Each scene shows the same named points in several views. A view is turned or mirrored, shifted and resized as a whole, has a little noise and may leave points out.

Scene 1
View 1
j384: 8 -6 8 26 5 -6 11 -1 -13 -1 -5 25 -2 -14 1 10 -10 -4 7 4 -17 -5 9
j506: 0 -13 8 11 10 -17 11 1 -11 14 -2 21 4 -14 1 11 -14 7 9 5 -19 5 12
j887: 1 -1 -5 -3 27 -15 2 -3 -8 30 7 6 -10 2 -10 1 -21 0 2 16 -22 4 11
j819: -16 -1 -16 2 24 -23 14 11 -10 12 -5 10 15 -1 -2 11 -17 8 20 3 -14 10 25
j318: 4 5 3 7 19 -1 8 -8 -5 12 9 7 -13 3 -10 3 -23 -8 7 6 -26 -2 8
j500: -2 -10 5 5 15 -16 10 -2 -8 17 2 13 2 -7 -3 10 -17 4 10 4 -21 7 12
j44: 2 -12 3 1 23 -19 2 -4 -4 32 6 10 -7 -4 -5 2 -11 3 -4 18 -18 6 8
j155: 6 -15 10 21 11 -7 17 0 -3 -4 -4 23 6 -15 4 15 -7 -2 9 -6 -13 3 16
j945: 1 -16 16 14 12 -17 1 -8 4 6 3 11 -8 -4 -6 7 2 -4 -7 10 -18 9 0
j604: 9 -6 17 14 16 2 11 -12 6 0 8 8 -11 1 -5 8 -14 -11 1 -2 -26 1 5
j669: 10 -17 8 2 27 -13 5 -5 1 27 6 13 -7 -6 -3 5 -9 -1 -6 13 -16 6 9
j875: 11 -13 19 9 7 -16 -4 -14 -11 33 9 16 -23 -9 -9 -2 -10 -4 -14 27 -26 -1
 -10
j779: 11 -13 20 -5 31 -5 -3 -18 14 26 20 -4 -22 10 -14 0 -10 -10 -15 13 -28 8
 -1
j220: -3 -16 13 -7 24 -21 1 -9 5 29 11 -1 -6 3 -10 6 -13 4 -2 10 -27 14 5
j805: 0 -28 8 -4 24 -29 4 1 -3 37 3 14 3 -11 0 8 -10 14 -3 14 -16 14 12
j89: 7 -5 3 29 12 -3 16 3 -6 -13 -8 26 5 -13 2 14 -2 -6 8 -4 -9 -2 17
j397: 6 2 1 1 35 -1 4 -10 10 14 14 -4 -16 13 -14 1 -12 -14 -6 9 -22 4 9
View 2
j89: 9 -4 -2 37 -16 4 9 5 -3 0 -27 -10 2 10 -9 5 -6 7 -4 -3 -25 -5 -5
j220: -4 1 4 16 -1 10 -13 -6 -4 4 -10 4 -20 -7 -4 13 -11 -3 -3 9 -6 -13 11
j604: -1 1 4 37 -13 9 -1 2 -1 8 -19 4 -5 -3 1 1 -13 -2 4 8 -18 -9 8
j887: -3 -2 -2 18 -2 -5 -13 -3 -5 6 -12 10 -13 -1 -11 14 -13 -11 -4 9 -11 -7 2
j945: -3 3 1 25 -12 17 -5 -3 -3 7 -18 1 -10 -3 -1 7 -1 5 -7 1 -15 -5 8
j384: 3 1 -7 34 -15 0 6 4 -3 2 -20 -8 2 5 -2 6 -1 3 -7 3 -22 -5 -1
j44: -4 0 -2 16 -4 0 -12 -2 -4 4 -10 3 -16 -3 -9 13 -5 -6 -6 4 -7 -6 4
j875: -14 11 -10 21 -12 2 -13 1 -3 11 -5 6 -10 -8 5 7 6 -5 -8 4 -8 -2 10
j155: 8 -2 1 34 -12 8 11 4 -1 -3 -21 -15 -3 6 -7 7 -6 7 -3 1 -20 -9 -2
j819: 14 -12 0 14 4 -2 -1 -7 -7 -6 -24 -5 -9 9 -19 20 -17 -4 -10 6 -19 -13 -7
j669: -5 0 2 23 -9 3 -10 1 -3 4 -9 -1 -18 -3 -10 10 -5 -2 -1 1 -5 -5 5
j500: 4 -1 -2 22 -2 1 0 -2 -4 0 -17 -4 -9 1 -4 13 -10 -2 -6 9 -14 -13 1
j805: -1 1 -1 12 0 7 -8 -2 -3 -4 -6 -11 -22 -2 -10 17 -1 1 -8 2 0 -11 3
j779: -12 4 9 27 -10 13 -19 -2 -1 13 -8 16 -20 -12 0 3 -12 -7 6 6 -4 -6 16
j506: 4 1 -5 23 -5 1 4 0 -3 -3 -16 -11 -6 3 -5 14 -3 0 -9 7 -15 -11 -1
View 3
j506: 17 -5 -9 -5 -2 -5 -2 -1 5 -1 9 4 5 4 -8 10 -4 8 -7 4 -7 12 6
j318: 19 0 -5 -2 12 -3 -9 5 4 -4 2 -6 -1 1 0 -2 6 0 -3 2 -3 2 -2
j945: 20 -7 -3 -6 -3 4 -9 -2 -3 5 7 4 5 8 -3 8 6 15 -10 10 -8 -4 -4
j397: 17 3 -4 8 13 3 -19 3 1 1 2 -4 -2 1 5 0 12 4 -2 4 1 -13 -5
j805: 21 -5 -14 8 -2 1 -11 -5 5 8 17 12 9 4 -6 20 -3 9 -10 -3 -9 0 12
j89: 9 2 -2 -8 -9 -8 2 -1 3 -5 -1 -1 -3 8 -3 8 1 16 1 13 -6 19 -8
j604: 18 -5 3 -5 4 0 -10 -1 2 0 -3 -1 -7 2 -4 -2 6 7 -6 5 -3 0 -9
j875: 34 -12 -8 -7 4 14 -12 4 -5 8 14 -1 6 2 2 0 7 9 -7 -3 -19 -1 2
j779: 26 -6 -1 6 11 13 -24 -1 -3 9 5 2 -2 -1 3 0 12 6 -9 -2 -4 -21 -5
j220: 21 -5 -11 8 9 4 -19 0 1 6 14 7 10 4 -2 12 4 4 -12 1 -2 -16 7
j887: 20 1 -15 7 12 1 -14 6 3 -1 11 -3 7 1 3 6 4 0 -2 0 -3 -2 8
j384: 17 -4 -4 -11 -5 -2 1 1 2 -3 2 -3 0 5 -4 4 0 11 -2 9 -10 17 -4
View 4
j506: 3 5 -10 -1 -1 -9 4 1 7 0 4 -5 -2 -5 16 9 -12 5 -7 4 -13 1 6
j155: 7 -1 -7 -3 2 -8 10 1 11 -7 -1 -8 -6 -1 13 6 -12 -3 -9 5 -6 4 6
j384: 5 2 -5 -9 0 -3 5 2 11 -5 5 -10 -7 0 16 8 -9 -5 -3 5 -10 2 5
j779: -1 10 10 0 -10 -5 10 5 -11 6 20 7 3 -13 7 6 6 -1 -5 3 -4 7 -4
j89: 5 -1 -5 -5 4 -4 9 1 11 -9 -1 -10 -10 3 15 7 -13 -9 -5 5 -7 5 8
j318: 3 14 1 -5 -3 -5 7 4 -6 5 10 -5 -9 -6 17 6 -6 0 2 9 -9 10 4
j669: -1 2 -1 6 -2 -7 4 2 -2 2 12 1 1 -11 12 11 -5 2 -6 1 -9 4 -3
j945: -2 5 0 -3 -6 -4 9 -1 5 -4 10 1 0 -7 7 9 0 -1 -8 1 -9 2 6
j397: -2 12 8 2 -3 -3 10 3 -13 2 14 3 -6 -9 11 6 -1 -4 0 6 -5 14 1
j44: -3 8 -3 5 -3 -6 2 0 -2 5 13 1 1 -11 14 12 -5 5 -3 1 -13 4 1
j875: -1 9 0 -8 -9 -2 -1 3 2 5 22 -2 6 -10 13 13 3 2 0 0 -15 -5 -2
j220: -3 13 0 5 -8 -9 8 0 -6 6 12 5 3 -14 10 8 -2 9 -8 3 -10 6 3
j500: 2 9 -7 1 -2 -10 6 1 1 3 5 -3 -3 -8 16 8 -10 6 -6 6 -11 5 6
j604: 5 7 4 -8 -5 -6 13 5 0 -1 9 -3 -6 -4 11 3 -3 -6 -5 7 -2 7 3
j819: -5 8 -12 11 3 -8 3 -4 1 -2 -2 -1 -7 -7 15 11 -16 8 -7 5 -15 11 14

Which points are out of place in each view (at most two, in the order of its rows)? Write - if all are in place.
view 1: -
view 2: -
view 3: j220
view 4: j819
